Each row is a point on a tangle of strands that fork, close into loops and nearly touch. The rows are in no order.
In the rows, 100 means zero.
Two points are linked if the straight distance between their rows is under 62.8. Some points are linked to none.
zegiv: [ 62 100 131 102 108 100  87 126 124  96 121  93  99 128 116  98 113  88
  79  84 102 100]
mobo: [104 122  79  88  97 102 104 106  84  97 110 101 125  92 126  83  77 121
 109 119 125 103]
dak: [ 57  95  74  88  86  97  61 137  70  84 119  95 109  92 120 111 100  90
  62  95  85 118]
benu: [114 105 126 110  91  94 115 104  89 118 102  94  92 115  88  93 124  78
 149  86  77 104]
ripu: [ 96  90  94  88  94 118 103 126 104  89 106  83 100 120 103 104 120  95
  68  98  79  95]
nadi: [ 84  91  62 107  86  96  85  82 106  96  96  72  94  84 112 114 107  98
 102  97 101  97]
rero: [ 92 104 160 126 116  97 127 124  83  95 106  91 105 127 108  87  79 104
 108  91 113 114]
bosa: [ 88 113  82  98 103 109  85 108 105  89 115  99 115  99 112  86 129  86
  99 110  96  98]
rabi: [ 73  97  99 101  83 125 118 106 117  88 103  87 115  94 116  73  88 118
  57  82 115 105]
Lat: [142  55 112 117 109  91  91  90 128  93 125  94  95 105  87 104  85  85
  95 103 108  94]
kesu: [ 85  85  58 127  78  88  87  67  90 115  65 105  80  90  94 130  66  68
  79  85 120  73]
Nop: [ 93  82 113  92 103  91  86  96 120  96 116 105  73 106 107 135 117  79
  98 108  70  87]
dube: [ 88 107  74 119  84 100 111  54 112  96  83 109  85  90  90  96  92  96
 105 117 103  90]
Nar: [ 94 112  95  90 124 111 110  82  96 105  88 100  94  85  88  81  97 123
 140 110  93  88]
posid: [ 81  76  90  90  88 118  94 119 105  78 117 126 102 120 128  81  74  97
  68 101  98 104]
bezu: [119  72  79  87  92 118 105  98 116  77 123  88 100  89  99  96  84  91
  86 108  94 101]
Zag: [ 79 132 161  94 137 103 119 127  74 102  90 101 107 121 107  90  86 105
  95  89 111 119]
Nav: [ 79  82  86 116  86  97  88  71 110 121  67 100  81  75  89 122  91  78
  71  93 117  63]
Pag: [ 80  96  76  77  72 113  77 102  97  99 103  83  96  85 123 128 118  93
  84 103  97  97]
vak: [118 125 131  87 120  89 111 103 102 108 101 117 107 110 115 104 111 117
 123 105 104 100]
ker: [119 122 147  71 127  82 105 122  67 114 102 100  98  87 103 104  95  97
 130  91  92 116]
semap: [ 97 112  58  75 107 107 100  90  86  82 110  99 102  83  98  95 119 117
 115 103  83 119]
bapes: [ 81 117 151 136 110  97 122 121  80  97 110  80 116 118 107  66 101  83
 101  96  89 119]
mav: [103 124 127 110 115  98 103  92  86 114  88 118  97 104  69 102 141  95
 153  88  84 112]
Pof: [ 96 106 120 106 119 106 125 119 107  81 125  76  92 123 110  93 108 115
 102 104 100  96]
zade: [101 100  75  82  84 113 101 105  93  88 113 109 108  89 101  74  93 123
 106  93  82 110]
Merem: [ 86  69  93 127  95  97  90  76 121 110  75 102  76 109  72 114  99  76
  81 100 104  60]
nage: [116 104 143 105 130  88 115  85  86 120  85 100  83  99  86 108  80 120
 149  97 108  88]
Pitul: [107  90  85  85  74  88 103  84 131  99 111 119  93 105 121  99  97  98
 103  85 114  95]
femik: [104  82  86  97  82  85  83  79 117 101 102 100  66 103  88 136  99  94
  85  95  79  78]
dagir: [110 122  71  82 126 102  99 102  75  85 116 123 119 101  96 106 113 137
 108 101  89 116]
Vigi: [132  93 129 115 126  94 129  96 105 107  94  97 101  91  83 104 117  93
 129 108  92  98]
kis: [100 127 152 114 124  90 106 127  75 104 113  79 126  96  94  67 112  99
 110  80  94 113]
Mukev: [152 107 128 115 126  78 100  83  96 114  98  97  89 114  81 105  66 114
 128  97 117  88]
lefo: [ 84  86  75 114  71  71  78  97  86  94  66  91  81  82  89 126  78  57
 105 102  97 128]
tum: [117 119 134  77 123  97 120  87  79 121  70  91  68  91  69 118  84 107
 139  98 100  99]
kes: [ 87 126  79  89 108 106  84 112  82  81 115 115 138 110 107  72 108 130
  69  97 110 126]
Rog: [ 65  99  59 105  93 108  75  82  96  92  96  98 100  84 100 112 133 102
 121 101 102 106]
ded: [ 84  86 105 100  90  98  86  92 124 110  87 113  77  99 101 117 132  86
 119  95  85  88]
sivol: [ 85  78 117 107  98 116  86 128 113 100 120  87  87 117 104 108  78  86
  47  98  84  73]
savu: [135  76  68 110 111 111 124  75 108 101  74 103  92  93  74 107  98 102
 111 105 103  90]
kiten: [131  97 106 103 128 116 128  83 108 106  81 105  98  81  72  97  98  93
 118 116  93  78]
vudut: [107 131 104  54 136  91  94 112  65  95  96 102  92 104 108 121  92 115
 102 117 107  93]
lozo: [ 83 130  88 109 129 103 122  61  92  92  69 113  90  90  81  88  97 114
 122 108 109  79]
teras: [127  83  70  98  48 110  81  77 119 103 100  96  92  95  94 123  82  93
  88  89 108 114]
Bago: [ 99 129 112  99 126  99 126  71  90 114  54 106  89  86  85 108  80 118
 118 121 109  72]
tofab: [112  75  77 103  65 102  87  70 119 116  83 104  81  99  82 112 100  97
  90  81  85  89]
Roga: [ 89  97 123 110 113  82 101  88 123 101  90 125  93 100  95  89 125  83
 138  99  82  92]
Depad: [ 89  94  90  73  92 112  78 109 114 120 102  75  81  89 111 128 119  93
  89  88  76  75]
nif: [126  50  89 104  91 113  81  95 118  95 110  93  92  92  83 112  80  83
  82 113 100  85]
vulel: [101 130  83  91 107  89 101  78  93 102  86 122 124  60 105  98 107 120
 114 119 101 110]
seno: [130  81  90 102 102 105 115 104 110  89 117  86 121  81 111  99  93 114
  84 122 110 105]
lup: [124  78 121 107  88  85 106  93 120 123  95  97  86 117  81  97 116  77
 124  89  83  92]
gumu: [ 85 103 144 100 106  99 103 119 123  95 122  96 120 110 109  78 122  91
 101  88 105 107]
kibip: [101 123 114  98 133 103  79 103  92  98 117 118 110 106  73 105 143 116
 141  90  87 104]
zino: [116 126  94  94 117  82 113  68  90 116  64 111 105  71 110 102  85 116
 109 119 105  95]
Pife: [104 124  69 101  77  92 107 106  78  94  94  84 117  93 114  77  81 107
 123 118 110 131]
puve: [ 93  71  88  89  85  92  86 108 122 113 120 109  80 112 122 111  92  82
  93  91 117  85]
zunu: [ 70 128 103  96 110 125  89 109  97  89  99 127 127 111 100  78 120 123
  60  80 100 120]
Negu: [ 78  79 143 110 125  91 107 123  99  95 105  98 125 122  95  65 112  99
  87  82  96 105]
Nofo: [124  82 125 104 123  98 124 105 121  92 101  96 102 110 105  96 110  85
 113  90 111 103]
Zav: [105  91  68 134  54  76  96  83  98  90  73 100  85  93  87 113  86  77
  99 117 100 132]
katuz: [112 131  95  86 127 118  95 109  95  96 116 121 121  99  84 103 124 112
 121  98 100 114]
Tulu: [156 116 112 101 115  97  98  94 108 114 101  99 106 107  91 100  78 101
 110 114 101  77]
nok: [ 84 111  70 114  81  88 103  73  76  97  75 118 112  79 102  86 114 109
 117 121 104 115]
nono: [110  75 124 110  87  87  99 108 119 115 115  67  77 118  98 104 107  68
 123  73  95 111]
zuv: [126  88  98 108  94 115 102  74 123 117  99 112  92 101  80  84  79 108
 131 114 112  82]
Zipe: [ 82  95 120  96  98 101  95 120 126  98 124  95  73 128 107 106 122  78
  99  97  86  95]
vobev: [119  92  87  91 103 116 102  90 101 104 108 116  97  85  94  77  81 110
 122 112  91  92]
tole: [110 126 109  63 128 101 108  95  67 112  76 111  83  88  89 125 104 116
 127 111  96  92]
bom: [ 87  93  73 111  74  83  79  85  76 130  74  92  83  72 116 139  74  68
  85  92 107  85]
fezeg: [ 77 110  86  93 115 112  58 121 105  97 131  97 100 113 100 110 142 101
  98 101 101  96]
kor: [ 77 112 129 105 124 126 115 118 117  85 101 127 121 112  90  78 105 118
  65  76  97 113]
Bam: [ 88 117 127  81 114 121 127 119 100 105  93 113 124 112  98  86 100 137
  86  77 114 114]
poze: [ 90 112  85 100  59 100 115 123  78  85 100  81 118 103 113  69  66 103
  93 105  99 142]
tubi: [ 83  89  85  90  70 104  76 119 100 112 108  73 105  77 121 120  87  86
  66  98 104  86]
levak: [ 57  86  92 105  64  95  73 125  76  94 110  87 105  91 126  93  79  95
  54  91  87 118]
seb: [ 78 117  83  98  89 104 105 116  64  74 111  99 127  94 106  69  92 118
  85 104 104 141]
gif: [ 71 102  74  99  92 101  75 121  86  80 123  93 120  90 112  96 127 101
  77 115  90 121]
ruvob: [106  81  58 112  59  82  94 103  97 100  98  91  94 101 110 110  99  74
  85 115  97 121]
kene: [ 98 126 128 120 116  91 120 103  59 112  82  91 100  86  86 103 123  87
 152  81  89 126]
tirun: [101 110  95  83  94 124 128 121 108  94 100  98 117  96 109  89 100 111
  84  87 117 106]
mog: [110 104  94  97 126  98 117 114  76  77 110 104 125 106 109  93  86 138
  73 118  99 112]
Ras: [110  63  96 141 102  90  88  75 122 107  74  93  96 105  70  98  98  89
 103 109 119  67]
duka: [123  81 115 135 104 107 112  70 113 104  84 100  89 113  57  99  85 103
 126 104 111  73]
vele: [144 113  95 103  90  95  93  88 137 111 116  87 106 113  89  95  90 101
  88 112 108  81]
tozuf: [ 91 127  91  99  95 112 112 125  89  90 115 116 112 116 126  87 105 123
 104 126 121  98]
Zekor: [ 72  77  90  97  89 109  90 116  98  92 125 117  97 123 121 101 106 101
  81  90 109  89]
Gis: [121 101 105  83  94  89 119  95 116 105 109 119  99 113 117  98 100 117
 107 112 110 110]
duko: [ 76  82  91 107  64 109  93 111 102  91 104  76 108  91 121  94  85  98
  41  93 106 107]
Muv: [121  74 119  98  98  90 102 114 136  98 113  89  98  97 100  97 103  87
  85  92 105  91]
neke: [103  97  82 104 102  90 101  75 115 105  95 114  93  96 108 111 135 109
 109 115  93  93]
Mivaz: [107  69 123  95 107  94  81 111 119 100 121  86  91 115 100 102  99  73
  63  84  83  77]
tufo: [ 99 123 111  69 134  99 100 117  58  86 102 105 114 108 113 107  75 135
  74 105 110  99]
nago: [ 95 126 134  89 122 107 119 134  85 105  98 116 113 114 111  95 115 112
 109  90 114 118]
Kisog: [138 104  73 111  63  96  96  71 121 101 106  94 106  95  95  93  86 108
  86 108 103 102]
sarag: [ 98  84  67 102  55  94  85 101  98 116  81  98  90  97 123 135  82  69
  85 107 105  98]

A piece is two or more points that can be reached from each other along the links. Count, over all rows, the pieces, the separate loops (a circle has one, a figure eight two, a Y none), the forks (points with three links) and the tips (points with one).
pieces => 4
loops => 0
forks => 9
tips => 17

A fork is a point with three links, a tip a point with one. Leave the first point through the second and follow the links. Name the first fork or tip that comes.
lefo, Zav => vobev
vudut, tole => Nop
Kisog, vele => mog

A tip is a point with one link. Name the tips that can be reached along the links from each point below, in the order of the rows.
lozo => lefo, nok, nono, kene
kiten => sivol, savu, seno
tole => Roga, Negu, mog, neke
